A landscape with many valleys, sampled at points; each row gives a point and its height.
A ball rolls from a point to the lowest of its 6 nearest points, and stops where none of them is lower. Distance is the straight distance between rows; heights are no part of it.
<774> h=42.5: [ -1  20  19   8  24  -9  -8 -13 -11   6  18   9   6 -11  18   6   5  35
 -17  11  -6  28  22  -6  21   5  51 -28  14  20  40  -7 -27  11 -31  -1
   2  -9   7  38 -26]
<656> h=40.6: [-16  -9 -22  26  -2   8   5 -10  10  11 -15   1  -1  -8 -14 -11  11   0
   3   4   9 -14 -18   5  -8  -4 -27  13 -22   0 -32  16  13 -20   4   3
 -11 -16 -32 -16   6]
<723> h=58.5: [  0   1 -28   8  26   5  -4 -19   7   7  16  -4  -7 -34 -12 -18  11  24
  13  -3   1   3 -18 -13  18  -1  16  -2  -5 -17  10   9  -2 -15 -42   9
  -5 -12  -9  -4  -7]
<677> h=58.9: [  2 -12   5  -5 -10  12  -1  34  -2 -24 -21  -7   3  29  -8   3 -24 -28
   5 -15 -11   1  21  21  -6  -1 -30  13   1  -7 -15   6  12  12  56  -4
  -7  12   0  -7   3]
<46> h=39.2: [ 16   3  10  -3  -9  -3   8   6 -17 -15   0  17   1  23  -6  27   3 -13
   4   0  -4  -9  20   3   3  -6  -8  10   4  -5   4 -18   7   5  24 -11
  -2   3  19  24 -12]
<675> h=35.2: [-11  -5  -8   7 -12   5   4  -5  14  26  -8  -1 -10  -3   1   3  10  11
  -6  12   1  -5 -20  -1 -15   0  -3   3  -6 -10 -17   7   5  -2  -1  11
  -5   2 -16 -11   4]
<1124> h=43.9: [  8  13  13  -7  29 -17  -7 -12 -20  17   9   6  17  14  18  -7  -2  17
 -14   8   6  20  29   2  23  -2  40  -9  17   8  46 -25 -13  15 -10   2
   5   0  20  25 -20]
<1097> h=28.6: [ 12  -2  -2 -14  -7 -11   0   2 -17 -17   3  -6   7  -6   3   9  -4   3
 -18  -4 -11  -1  21  -3   1  -5   9  -9   4   7  22  -8  -3  12  10 -15
  14   1  22  21  -3]
<717> h=32.2: [ 20  -3  22 -14  -4   4   4  13 -33 -16 -13  19   1  33  11  21 -14 -31
 -10  -2  12 -10  20  18  21   2 -12   2   5 -14  13 -13   4  20  22   8
   1  17  22  30   2]
<93> h=28.9: [ 15   4  17 -20   8  -2  10  -5 -29 -16 -17   1  -4  19  13  28 -20 -19
 -13  -8   0  -9  21   3   8  -6   6 -11   1   0  23 -15   0  21  14  -6
   1   4  28  32  -3]
<1169> h=48.4: [-17   0 -29  21   6 -17  -9 -16  23  11   2 -11 -18 -32 -25 -18  20   2
  20   8  -6  -5 -10 -21  -5  -4 -17 -12   4   1 -17  20   9 -19 -25  16
 -10 -14 -18 -18  15]
<1246> h=54.9: [ -2  -5   0  -3 -27  20  14  31  35   3   1  -3  -7  32  -9  -6 -10 -41
  11   0  -4 -12  -5  18 -21  -7 -39  26 -28 -17 -31   8  14 -21  39 -26
   4  -3   1 -28  13]
<295> h=34.3: [ -9   6  13   5  27 -22  -2 -10 -10  13  12   2  16  -4  18   5   6  19
  -6   2   1  25   0  -8  15   2  38 -20  16  18  23 -25 -20   4 -22  -8
   2   1   4  14 -16]
<611> h=44.6: [-16  -6 -24  31  -3  13   3  -3   6   9 -21  -1   3 -11 -29 -16   6  -4
   9  -2   9  -8 -15   8  -4  -3 -31  18 -22  -1 -27  19  13 -25   6  -2
  -9 -20 -35 -18   2]
<935> h=38.3: [-13  -4 -31  28   5 -12  -5 -15  26   6   5  -8 -13 -31 -26 -22  22  -1
  15   9  -4  -6  -7 -26  -3  -5 -24 -11  -1   3 -25  22  12 -23 -15  18
 -11 -17 -24 -22  16]
<94> h=43.6: [ -2 -22 -23  22  -2 -10 -26 -18  32  15   4   1 -17 -38 -33 -22  30   6
  34  14  15  -6 -13 -32  -3  -6  -6 -16  -1  -8 -18  23   4 -24 -40   4
 -11 -32 -36 -35  24]
<1082> h=42.0: [ -1   3 -18   3  21   3   3 -15  -6   0  17  -3   0 -28  -4  -5   7  29
   8  -3 -11 -11 -25  -9  16   8  20   0  -9 -11   6   8 -13 -11 -36  11
  -3  -6  -3  -6  -4]
<356> h=55.7: [  5  -7  11  -9 -14   8  -7  36  -2 -20 -21  -2   4  30 -13  10 -18 -23
   8 -16  -6   4  20  20 -14   1 -24   9   9  -6 -17   1  16  18  55  -5
  -1  15   2  -3   0]
<403> h=50.5: [ 10   3  17  -9  -8   6  -6  26 -17 -10 -18  13   1  34 -13   6  -8 -20
  10 -14   5  -3  11  19   1  -2 -19  11  11  -4  -6 -11  16  19  46  -2
   2  17   7   5  -8]
<732> h=32.0: [ 11   5   6  -9  -2  -8  12   0 -18 -21  -6   2   1   6   3  20  -5 -12
 -10  -2  -8  -7  26  -4   1  -3   2  -5   5   3  17 -15   0  13  12 -11
   1  -1  26  31  -5]
<843> h=29.1: [  9  -7   2  -6   0  -7 -12  -1 -13  -5  -1  -4  18 -10  15   0   6   9
 -11  -9  -1  11   0 -13   8   1  12 -10  10   9  26 -10 -17   4   1 -14
  14   0   8   7   4]
<92> h=40.7: [ 10  -3   2  -4 -24  -5   1   4   6   0  23   8  -3  -7   5  11   1  12
 -10  10  -4   5   2  -4  -4   1  -2   6   0   3   2  -7   4   2   7   0
   9   5   3   0  -4]
<627> h=36.2: [-11  -1   4   5  32 -18  -4  -8  -7   1  14   4  12 -18  17   6   4  23
  -1   4   3  18  -9  -8  17  10  41 -23  -3  14   8 -13 -24 -11 -30   0
  -1   3  -2   8  -4]
<892> h=61.7: [  2   1  15  -6  -8   4  -4  18  -2 -15  -9  -3   6  25  -8   9  -6 -12
  16  -5   5  -4   7   2 -21  -3 -18  25   6   9 -13  -7  12  -3  33  -8
 -11  13   5 -10  -6]
<1008> h=40.4: [ -6  -7  -7   4 -15   7   6   7  10   2  -7   2  -1  -2  -2 -14  -7   5
  -5  16  18 -10 -10  16 -23  -1 -19  12 -13   0 -24   6  -4 -12   3   3
  -7   1 -25 -16   8]
<288> h=32.4: [ 11  13  10 -23  14  -5   8  -6 -26 -16  -8  -9   3   9   6  12 -17  -5
 -13 -12  -3  -3  18   8  -1  -3  17 -15   7   9  29 -12   3  31   6  -6
   7   6  30  25  -1]
<202> h=31.6: [  0  -2   7   2  19 -13  -9  -6 -14   1   2   0  23  -4  20   0   5  14
  -7  -6   2  21  -4 -10  11   1  25  -9  12  15  30 -19 -20   3 -15 -11
   7   2   6  11  -5]
<187> h=44.1: [ -8  13 -12   7   9   6   1 -13   5  14   7   1  -6 -20  -4   1  14  16
  13  -2 -12 -10 -26 -13   3   7  13  -5  -5  -8   7  15  -1  -6 -28  15
  -1  -4   0 -14  -2]
<986> h=47.9: [-10  -5 -12  10 -23  20  17   9  20   2 -17   3  -3  -8 -24 -23  -3 -16
  10  -7  -1 -11  -6  21 -15   7 -23  18 -18   0 -29  16   0 -20   6  -9
  -3 -10 -27 -25   0]
<496> h=26.5: [ 14  -3  29 -21   5   0   8   0 -29 -15 -16   2  -4  24  13  31 -29 -30
 -16  -7   9  -6  19  10  11   1   3  -7   8  -7  24 -15   2  25  14   5
   1  14  29  30   0]
<32> h=66.4: [ -2  -5  16  -8 -16  17  -2  21  11 -17 -15 -12   1  29   0  -5  -9 -22
  11  -8  -4 -10   8  -2 -26  -3 -25  27  -3   7 -15   7   1  -7  41 -13
 -11  -2  -2 -22   4]
<621> h=72.3: [ -4 -16  11  -9 -16  20   6  30  18 -16  -8 -11   0  32  -4  -4 -15 -31
   4  -7 -12  -8  16   2 -14  -4 -36  22 -15   0 -20  12   9  -9  50 -16
  -4   1  -5 -19   9]
<1014> h=39.5: [  9  -5   5  -3 -24  -5   3   6  13   4  18   2  -2  -1   0   6  -5   6
  -7  13   5   3  -1   3 -15  -2  -6  13  -2   4 -12  -9   4   0   9  -1
  -1  10  -4  -8  -5]
<1070> h=46.9: [-11 -10 -19  16 -20  15  11   9  23   9 -20   1  -4 -15 -29 -16  -1 -14
  16  -7   4  -6 -13  20 -11   8 -29  15 -23  -7 -30  17  11 -22   4 -11
   1 -14 -33 -26   1]
<474> h=50.7: [ -9  -8 -11   3 -30  19  16  24  34   9  -6  -2  -8  27  -9  -9  -3 -46
  16   3  -8 -13  -6  22 -29  -5 -37  26 -31 -21 -44   5  11 -18  24 -25
   0  -6   0 -31  14]
<1112> h=37.0: [  9  21  17 -27  20  -5   3 -10 -31  -7  -3  -8   2  15  12   7 -18   3
 -12 -14  -1   1  16  12   5  -6  28 -16  10  12  33 -13   8  34   8   2
  13   9  29  22  -4]
<749> h=47.0: [ 14  22  13 -24  27 -10   2  -8 -32  -3   9  -3  11  21  15  -1 -17   5
 -13  -6   1   3  18  15  12  -8  31 -11  18  12  37 -19   6  33   6   3
  10   8  30  21  -6]
<1207> h=23.3: [  9   2   1 -12   6 -11  -6  -1 -21 -12  -3 -13  14  -4   8  -2   1   6
 -17  -8  -2  12  10   0   3  -5  17 -11  13   6  27 -12  -7  17   4 -17
  14   7  21  18   1]
<670> h=34.4: [  2  -5   3   0  11  -4  -9  -6 -12  -4   3   5  19 -10  21   9   8  17
  -1  -4  -7   3 -12 -15  10   9  23 -10   0   8  18  -6 -19  -5 -16  -7
   8   0  -3   0   4]
<489> h=48.9: [ 11   4  16 -14 -13   8  -3  24 -16 -16 -15  10  -3  38 -10   5 -17 -25
  13 -19   3   1  18  32   2   7 -20   5  12  -4 -15  -9  19  28  45   7
   6  19   6   8   1]
<552> h=43.3: [-18  -8 -19  19  -6   1   0  -6   9  17 -15  -3  -6  -3  -5  -3   6   9
  -4  11  11 -13 -18   5 -12  -4 -16   6 -12  -2 -23  10   4 -11   1  13
 -16  -5 -25 -15   6]
<995> h=47.8: [  0   0  11  -4 -13   5   2  12   4  -9  -3  -3  -1  16  -2   0 -10  -9
  13   2   5  -6   3   5 -27   0 -21  22   4  11 -19  -7   2 -10  21 -11
 -12   6  -4 -17  -2]
<125> h=28.1: [ 12  -5   0  -8  -4  -7  -7   4 -14 -12   0  -7  10 -13   6   0   4   7
 -16  -2  -7   9  14 -10   0  -2  13  -6   7   6  23 -10 -10   9   3 -14
  14   0  13  13   1]
<302> h=38.1: [ -7  16  20   5  24 -13  -2 -14  -7  14  18  11  11  -3  18   5   4  28
 -14   9  -4  30  18  -6  21   6  45 -25  14  18  33 -16 -19   9 -33  -4
   6  -8  10  27 -24]
<1101> h=73.5: [ -1  -4 -27  15  12 -11 -21 -23  23  23   6  -8 -10 -42 -21 -15  18   9
  26   7  11   2 -19 -29   4 -14  -6 -14   3 -15   4  14   9 -22 -51  -1
  -8 -19 -26 -14   8]
<651> h=57.3: [ -4  -5   6  -6 -23  24   5  12  14 -14  -8  -4  -4  14  -3 -14  -8 -21
   9  -2   0 -13   0  10 -24   5 -28  21 -15  10 -24   8  -8 -17  20 -12
  -8  -6  -7 -28   2]
<77> h=42.1: [-11   6  -9   8  -9   5  -1  -9  11  19  -2   3  -8 -11   2   9  15  10
   3   3 -14  -4 -28 -16  -1   7   7  -4 -10 -10  -3   8  -2   0 -13  11
   1  -4  -5 -15   1]
<908> h=41.9: [ 13  20  10 -17  28 -15  -4  -8 -32   1   5  -7  15  14  13  -8 -14   8
 -13  -2   3   6  18   8  14  -8  34 -10  17   9  36 -21   6  26   2   1
  10   9  25  23  -6]
<1198> h=57.9: [-22   8 -28  18   6  -8   2 -11  22  17  -6  -7 -16 -23 -16 -11  17   4
  14   8 -11 -13 -16 -15  -7  -2  -9  -8   5  -4 -17  15   4 -15 -20  18
 -12 -10 -12 -14   7]
<1143> h=39.7: [ 20   5  24 -17 -17   5  -1  15 -31 -22  -8  17   1  43  11  10 -17 -37
  -7 -11   7  -7  18  26  21   9 -24   2  11 -10   3  -2   4  21  23   8
   7  30  15  27   2]
<837> h=28.0: [ -3  -2   6  -5 -15   4   5  11   7 -11   0  -4  -1  13   1  -6  -6  -5
   7   9  14  -7  -2  11 -31   4 -16  17  -3  13 -22  -3  -3  -9  10  -3
 -13  10 -13 -20  -1]
<170> h=62.6: [ -1  -9  16  -7 -10   8  -7  31  -2 -17 -17  -2   2  28  -7   4 -14 -20
  11 -11   0  -1  12  10 -18  -4 -23  20   8   3 -14   1  14   8  49  -8
  -8  14  -1  -4   4]
<531> h=35.4: [  2  -2  -3   1  -7  10  -2 -12   2   4   7   8   3  -6  17   9  15  13
  -2  -7 -13  -2 -23 -16   9   7  22  -5  -4  -1  12   4  -8  -4 -14   1
   3  -2  -3 -10  -2]
<901> h=54.2: [ -5 -14 -28  14   8 -10 -27 -15  26  16   9 -10 -15 -42 -22 -22  23   7
  26  14  10  -1 -16 -29  -2 -12 -11 -14   7  -5  -5  20   7 -21 -44   3
  -4 -21 -32 -21  12]
<979> h=38.9: [ 13   0   2  -4 -23 -10   9   4   3 -12  15   8  -3  -3   3  14   0   8
 -13   2 -12   6  15  -7  -2  -4   0   6   4   2   0  -6   4   5  10  -8
   7   2  12  10  -3]
<1043> h=50.0: [  9   4   8  -3 -14  -6   4   7  -3  -9   8   8   1  17  -5  17   4  -6
   9   2   2   1  11   1 -12  -5 -12  15   6   9  -4 -17  13   0  26 -12
  -5   7   8   7 -14]
<172> h=52.2: [  9  18  11 -14  30 -12  -8  -8 -27   7  12   9  15  19  17  -9  -5  16
 -14   0   4  12  31   9  25  -5  39  -8  18   6  46 -26  -7  24  -5   1
   8   6  26  26 -11]
<973> h=36.7: [ 10  -9  -2  -5 -26   4  -2   3   6   1  16   6   3  -8   5   9   6   9
 -11   3  -5   9  -3 -12  -3   4   6   3  -3  -2  13   2   1   5   5  -5
  15  -3  -2   0   1]
<1142> h=29.0: [ 15  -7  33 -22   3   5   9   3 -33 -16 -15   5   2  28  20  28 -34 -32
 -19  -5  10   2  15  15  18   4  -4  -1  11 -10  21  -9  -1  26  15  12
   5  21  27  33  -1]
<693> h=36.6: [-10   9  17   3  33 -16  -6  -9  -4   6  20   9   8 -12  16   9   7  29
  -8   6   1  27   5  -6  18   9  48 -29  13  16  16 -12 -18   0 -30  -2
  10  -6   0  25 -14]
<394> h=28.5: [ 11  -5  25 -21   2   4   9   6 -28 -16 -20   6  -1  25  16  28 -18 -28
 -16  -3  10  -8  17  13  14  -4  -7  -3   6 -12  26 -13   1  22  18   2
  -1  13  27  32  -1]
<205> h=37.1: [ -5  -6 -29  27   3  -7  -2 -18  34   3  14  -3 -11 -30 -31 -20  25  -7
  18   6   4  -7  -4 -21  -3  -5 -20  -6  -8   4 -32  25  13 -24 -13  11
 -11 -23 -30 -32  21]
<311> h=44.4: [-18   4 -15  10  -6   3   0 -11  14  24  -9  -1 -10  -9   1   2  15  14
   1   9  -6  -8 -23  -7  -7  -1   0  -2  -7 -10 -15   8   4  -2 -11  19
  -6   0  -4 -15   5]
<1172> h=40.8: [ -1 -12 -23  13  32  -2  -7 -25  -1   1  16  -9   4 -34  -2 -12   6  35
   4  -5   7  -1 -14 -14  23   0  28  -3  -9 -20   5   5  -6 -15 -42  12
  -9 -14  -5   3  -3]
<939> h=41.7: [-11 -10 -25  21   4 -13 -12 -14  33   7   8  -5 -12 -38 -28 -25  28   2
  24   8   4  -5  -7 -28  -2  -7 -16 -10   4   0 -21  26   5 -25 -23  12
  -8 -24 -31 -29  22]
<1019> h=22.5: [ -4 -10  -8   2 -12   0   4   4  12  15  -3  -1  -5  -2   3   0   0  11
 -10  16  13  -3 -15   4 -14   2 -12   8  -3  -4 -21   2   2  -3   0   9
  -3   8 -18 -14   5]
<767> h=41.8: [ 21   8  23 -13 -14   9   1  20 -26 -18 -12  19   1  41  -1   8 -14 -34
  -2  -8   3  -7  18  29  15   8 -22   4  13  -6  -3  -7  15  25  32   6
  11  19  13  18   1]
<579> h=34.2: [ 15   2   1  -6 -14 -11   7   1  -7 -19   8   8  -3  -3   2  16   2   2
 -10   0 -14  -3  20  -6  -1  -3   0   2   4   3   6 -11   3   7  13 -12
   4   1  21  22  -6]
<1051> h=48.6: [  8   7  14  -5 -12   0  -1  14 -17  -8 -11  13   1  31  -9  18   0 -16
  14  -9   4  -3  13   8   0  -5 -18  14  12  -5   1 -19  17   9  34  -6
  -3  11  11  12 -12]
<54> h=36.8: [-13   1  14   0  36 -14  -6  -7  -5  10  22   0   6 -23  10   3   7  36
  -8   7   4  26  -4  -6  19  12  47 -27  -1  13   9  -9 -14  -3 -39   4
   8  -3  -2  19 -10]
<799> h=38.5: [ -4   0  -7   2 -16   5   4  -5  15  23   2   4  -5  -6  11   9   9  13
  -7   5  -4  -5 -23 -13  -2   4   9  -1  -9  -9  -3   8   0  -4  -7   8
   2  -1  -7 -11   8]
<849> h=77.1: [-10   1 -27  13   8 -11 -12 -14  21  18   6 -11 -13 -39 -24 -16  14   7
  24   6  -3  -1 -21 -18   4  -8  -9  -7  10 -13  -2  18   9 -19 -39  10
  -5  -9 -16 -11   2]
<399> h=37.3: [-18  -4 -27  34   3   0   7 -13  16   8 -13  -4  -4  -8 -14  -9  15   2
   5   6   3 -10 -19  -6  -8  -8 -26   9 -18   1 -28  19   9 -20  -1   8
 -14 -17 -28 -15   9]
<175> h=52.3: [ -5  -6  14  -9 -17   9  -1  17  10 -13  -5  -7  -1  18  -1  -7  -6 -16
  14  -2   6 -13   7   1 -25   2 -23  22   0  12 -17   3  -2 -11  24  -9
 -12   7  -4 -19   2]
<346> h=37.2: [-12  -5   1   3  40  -8  -7 -12  -1   9  17  -7   6 -29  13  -4  11  38
  -5   1  12  17  -1 -11  16   8  49 -21  -4   2  -2  -7 -10 -10 -42  14
   7  -5   0  20   0]
<1223> h=63.5: [-17   6 -28  18   7  -9  -6 -12  20  16   2 -13 -19 -33 -17 -16  18   4
  20   8  -9  -7 -16 -18  -3  -3  -8  -9   9  -7 -13  17   9 -12 -32  17
  -3  -7 -14 -12   9]
<955> h=55.0: [-13  11 -28   9   9   2  -2 -12  10  15   6  -1 -11 -26 -13  -7  13  16
  16   3 -16  -7 -28 -12   3   4   8  -5   0 -14  -2  12  -2  -9 -32  11
  -3  -7  -1 -16  -3]
<588> h=55.1: [  4  25  17   7  31  -5 -20  -9 -16   7  26   6   8 -21  15   6   3  45
 -30  13  -4  31  13 -10  21   0  53 -27  18  14  39  13 -24  13 -39  -1
   2  -8   9  47 -18]
<1205> h=32.3: [ 15  -4  -1  -4 -13  -4  -6  -1  -3 -10   8  -1   9 -11  11   5   3   8
 -16  -3  -8  11   4 -15   2  -1   7  -2   1   1  19  -1  -7   4   7 -13
  18  -1  11   5   2]
<82> h=73.8: [  0  -3 -32  16  25  -2  -7 -24  14  13  16  -7  -6 -36 -12 -14  12  27
   9  -7   8   9 -16 -22  25  -9  12  -3  -8 -20  11   7   4 -15 -48   4
 -10 -24 -15  -5 -10]
<1120> h=58.7: [ -5  -7   6  -8 -23  30  13  18  28  -5  -9  -9  -5  24  -4 -13  -2 -30
  14  -7  -6 -14   5   6 -20   1 -28  26 -23   0 -25  13  -2 -15  29 -15
  -8  -8  -2 -31   8]
<992> h=40.1: [ 15   2  12  -9 -10   3   2  11 -23 -11  -9  17   1  30  -2  18  -6 -20
   4  -7   7  -9  14  11  14  -6 -14   6   7  -6   5 -14  13  13  28  -3
   4  10  15  23  -2]
<739> h=47.1: [ -2  -7  -2   2 -19   6   5   5  12  -7  -6   1  -1   1  -7 -20  -8  -1
  -1  10  14  -8  -7  21 -22   2 -22  19  -9   9 -24   0  -6 -11   5   2
  -6   5 -19 -19   4]
<542> h=26.6: [ 25  -9  35 -23   0  -6  13   7 -33 -21  -1   1   5  33  22  20 -36 -36
 -25 -10   3  10  13  22  23   5 -13   1  19  -8  17  -7  -3  28  13  12
  10  38  35  29  -2]
<282> h=49.3: [ -7 -11 -13  12 -11  13   4   6   7   2 -16  -1  -2  -4 -16 -16  -1   2
  -3   6  14 -14 -10  19 -15   3 -26  15 -18   3 -28  12  -2 -17   4   1
  -6  -8 -29 -21   3]
<292> h=59.8: [ -6 -10   5  -8 -23  25   9  30  29  -3  -2 -11   0  35  -4  -7 -11 -40
   8  -1 -12 -13   4  12 -18  -9 -36  25 -29  -5 -29  10  10 -12  44 -22
   5  -2   1 -28  12]
<976> h=50.6: [-24  -6 -20  22   0  -8   1 -12  12  19 -15  -4  -8 -10  -3  -2  17   7
   1  11   3 -14 -19  -5 -15  -5 -17   3 -10  -7 -24   9   5 -11  -3  15
 -14  -6 -21 -14   7]
<473> h=36.9: [-12  -9  -8   3  34  -6  -5 -17  -5  -3  16  -3   3 -29   9  -5   4  35
   1   0   7   2  -8 -11  17   8  40 -14  -7  -6  -3  -4 -14 -16 -40  10
  -1  -7  -2   6  -1]
<905> h=38.6: [  0  15  13  -2  24 -18  -6 -12 -11  15  10   8  13  11  21   2   4  20
  -9   9   3  22  19  -2  21  -1  40 -15  20  11  38 -20 -20  11 -15  -6
  -2  -6  14  25 -22]
<934> h=45.8: [ 13   3   9  -7 -21 -10   6   4   2  -5  18   4  -3   0  -2  11   3   4
  -3  10  -2   5   6  -3 -13  -2  -8  12   1   9  -9 -13   9  -1  11  -3
   2  14   5   0  -7]
<889> h=29.8: [ 10  11   2 -12  19 -14  -8  -1 -22   5   4  -8  16  -2  13  -7  -6  10
 -12  -8   2  19  10   1  12  -9  22 -14  16   6  35 -20 -12  19   3 -13
  14  10  22  18  -3]
<494> h=48.3: [ -9   0 -17   6 -32  21  22  19  33   7 -14  -4  -9   7 -15 -18  -1 -35
  21  -4 -15 -10  -4  24 -23   6 -28  23 -28  -8 -41   6   0 -18  12 -17
  -4 -10  -9 -37   5]
<907> h=33.1: [  6  -6   1   2  -4   2  -8  -8  -5  -4   3   6  16 -12  18   6  12  17
  -8  -4 -10   3 -16 -16   7   5  16  -3  -3   5  18  -3 -16  -1  -7  -8
  10  -3  -3  -6   2]
<1206> h=54.4: [-20   7 -20  13   5  -4   1 -10  18  21  -6  -2 -19 -18 -10  -1  15  10
  11   4 -12  -7 -27  -7  -7   1  -3  -7  -1 -11  -7  14   4  -4 -20  20
  -7  -3  -5 -11   1]
<245> h=51.1: [ -5  -7  -6   5 -18  17  10   7  12  -5 -10  -2  -3   1 -11 -23  -5  -7
   1   2   8 -15  -3  21 -14   4 -24  17 -17  12 -27   8  -8 -13   6  -5
  -6  -7 -19 -29   1]
<1031> h=31.8: [ 14  11  24 -22  19  -5  11  -9 -29 -11 -12  -5  -1  18  15  22 -27 -11
 -14 -15   4  -2  15  11   3  -4  22 -16  10   4  30 -15   9  34   9   0
   8   7  29  24  -2]
<938> h=36.1: [ -7  -4  -3   4  34  -4  -5  -7  -8  -4  14   2  12 -22  13   0   7  29
  -3   3   2   4 -16 -10  11   7  33 -12  -9   2   5  -9 -22 -12 -31   3
  -3  -6  -8   3  -1]
<233> h=38.8: [ 25  10  34 -18 -12   9   3   8 -33 -36   3   6   4  46  21  13 -27 -42
 -17  -7   0  -1  16  29  11  13 -27   3  17  -2   1   0  -2  29  19  13
   9  37  28  31   1]
<663> h=52.5: [ -3  -5   2  -3 -24  21  16  10  15  -9 -10  -5  -9  11  -8 -20  -7 -19
  13  -7   1 -19   1  16 -20   6 -21  22 -18   9 -27  13  -7 -17  13  -9
  -8  -6 -12 -31   4]
<593> h=35.6: [ 23   9  31 -23 -12   4   1  13 -34 -28  -2  10   6  40  21  15 -27 -41
 -15  -9   5   0  18  23  18   8 -22   5  17 -10   9  -4  -3  27  15   7
   7  34  27  29   2]
<764> h=25.8: [-17  -4 -32  34   7  -7   5 -17  20   7  -7  -5  -9 -21 -17 -14  21  -2
  10   3  -2 -10 -11 -13 -10  -4 -28  -3 -13   5 -30  23  11 -21  -4  12
 -13 -23 -23 -17  11]
<977> h=42.8: [ -6  16  19   5  27  -7 -10 -13  -6  10  26   8   8 -18  10   2  12  40
 -18  12  -3  29   9 -11  21   5  50 -32  13  19  26   5 -14   6 -40   1
  13 -10   6  37 -19]
<293> h=32.7: [ 16  -4  38 -26  15  -2  12 -10 -30 -10 -10   0   0  27  23  29 -32 -15
 -16 -17   3   4  15  10  12   1  19 -11  14   6  30 -10   9  34  10   6
   7  11  28  27  -6]
<924> h=35.8: [  6  -5   1   2 -22   8  -7  -2   4   5   7  11   4  -6  14   8  11  14
  -5  -1  -9   2 -15 -17   3   6  11  -2  -2  -4  10   5  -5   0  -3  -1
  13  -3  -3 -10   4]
<445> h=32.5: [ -3  -5  -3   1 -16   4  -1   2  14  23   2   4  -9  -4   3   5   1  12
 -11  12   5  -1 -16  -2 -12   0  -2   3  -5  -4 -10   1   5  -1   0  11
  -3   5 -12 -14   8]
<713> h=27.4: [  6  -1   2  -7   8 -14 -10   1 -15  -4  -2 -10  18  -6  14  -2   1  10
 -18  -3   2  18   8  -5   5  -3  20  -6  14   9  31 -14 -17  12   0 -16
   9   3  15  13   1]
<787> h=29.2: [  6  13   3 -22  14 -11  -1  -5 -28  -6  -4 -11  10   1   7  -2 -10   4
 -13 -13   1   6  15   4   2  -8  20 -13  11   7  34 -18  -1  25   8  -6
  10   9  28  18  -1]
<765> h=80.2: [-10   5 -28  13  16  -4  -7 -16  19  17   9 -13 -12 -37 -25 -18  11  12
  25   2  -2   0 -19 -18   6   0  -4  -7   7 -15  -1  18   6 -15 -38  10
  -3  -7 -13 -11   1]
<139> h=56.1: [-21   7 -22  21   0  -7   5 -14  17  21 -11  -7 -15 -17  -5  -6  15   8
   7   7  -6 -10 -19 -10 -12  -3 -10  -8  -1 -10 -16  14   3  -7 -14  18
 -14  -7 -12 -10   7]
<644> h=70.6: [  0 -15   7  -6 -10  21   4  37  15 -23  -9 -12  -1  32  -5   4 -18 -28
   1  -7 -16  -3  14   9 -11  -6 -33  22 -10 -10 -17  10  11  -1  55 -13
 -10   4  -7 -14   6]
<1071> h=38.4: [-12  10  14   3  31  -5 -11 -12  -5  18  25   5   3 -19  11  -1  10  39
 -12   7   9  26   3 -12  18   6  56 -26   5  10  11  -3  -9  -2 -44   8
  13 -10   5  28  -7]
<141> h=47.7: [-11  -2 -19  10 -28  18  20  18  31   6 -18   1  -3  -5 -23 -19  -4 -34
  19  -7 -13  -5  -7  24 -18   7 -29  21 -22  -7 -34  12   3 -19  10 -11
  -1  -5 -17 -33   4]
<726> h=38.2: [  3  -5  -2  -1 -21   3  -1   1   6  17   7   5  -1  -7   8  11   6  14
 -11   5  -1   1 -13 -12  -1   5   8   2  -7  -5   0   1   0   2   2   2
   9  -1  -5 -11   3]
<1138> h=39.8: [  1  -5   3  -4 -18  -3   5  10  11   2   9   0  -3   2  -2   0 -10   4
  -3  12  13   0  -4  11 -22   0 -14  14  -1   5 -18 -10  -1  -6   6   1
  -7  13  -9 -15  -1]
<306> h=38.7: [ -6   5  -7   4  -3  15  -1  -9   4  12   4   7  -4 -13   6   4  15  13
   7   1 -12  -9 -28 -13   5   8  19  -5 -10  -6   1   8  -3  -3 -20   9
   0  -5  -3 -13   1]

For each start below, name the point where the ball stops.
<489> | <496>
<474> | <764>
<1101> | <764>
<403> | <496>
<494> | <764>
<531> | <1207>
<986> | <764>
<977> | <1207>
<774> | <1207>

Call two points neighbours if one is among the 6 nearest of the other. Go from one point of each pair to the other, from neighbour to neighbour, staying as low as possible. Name the highest point that can't be avoided.
<837> / <1019> | <1138>
<1019> / <1207> | <726>
<1019> / <764> | <552>
<1207> / <496> | <732>
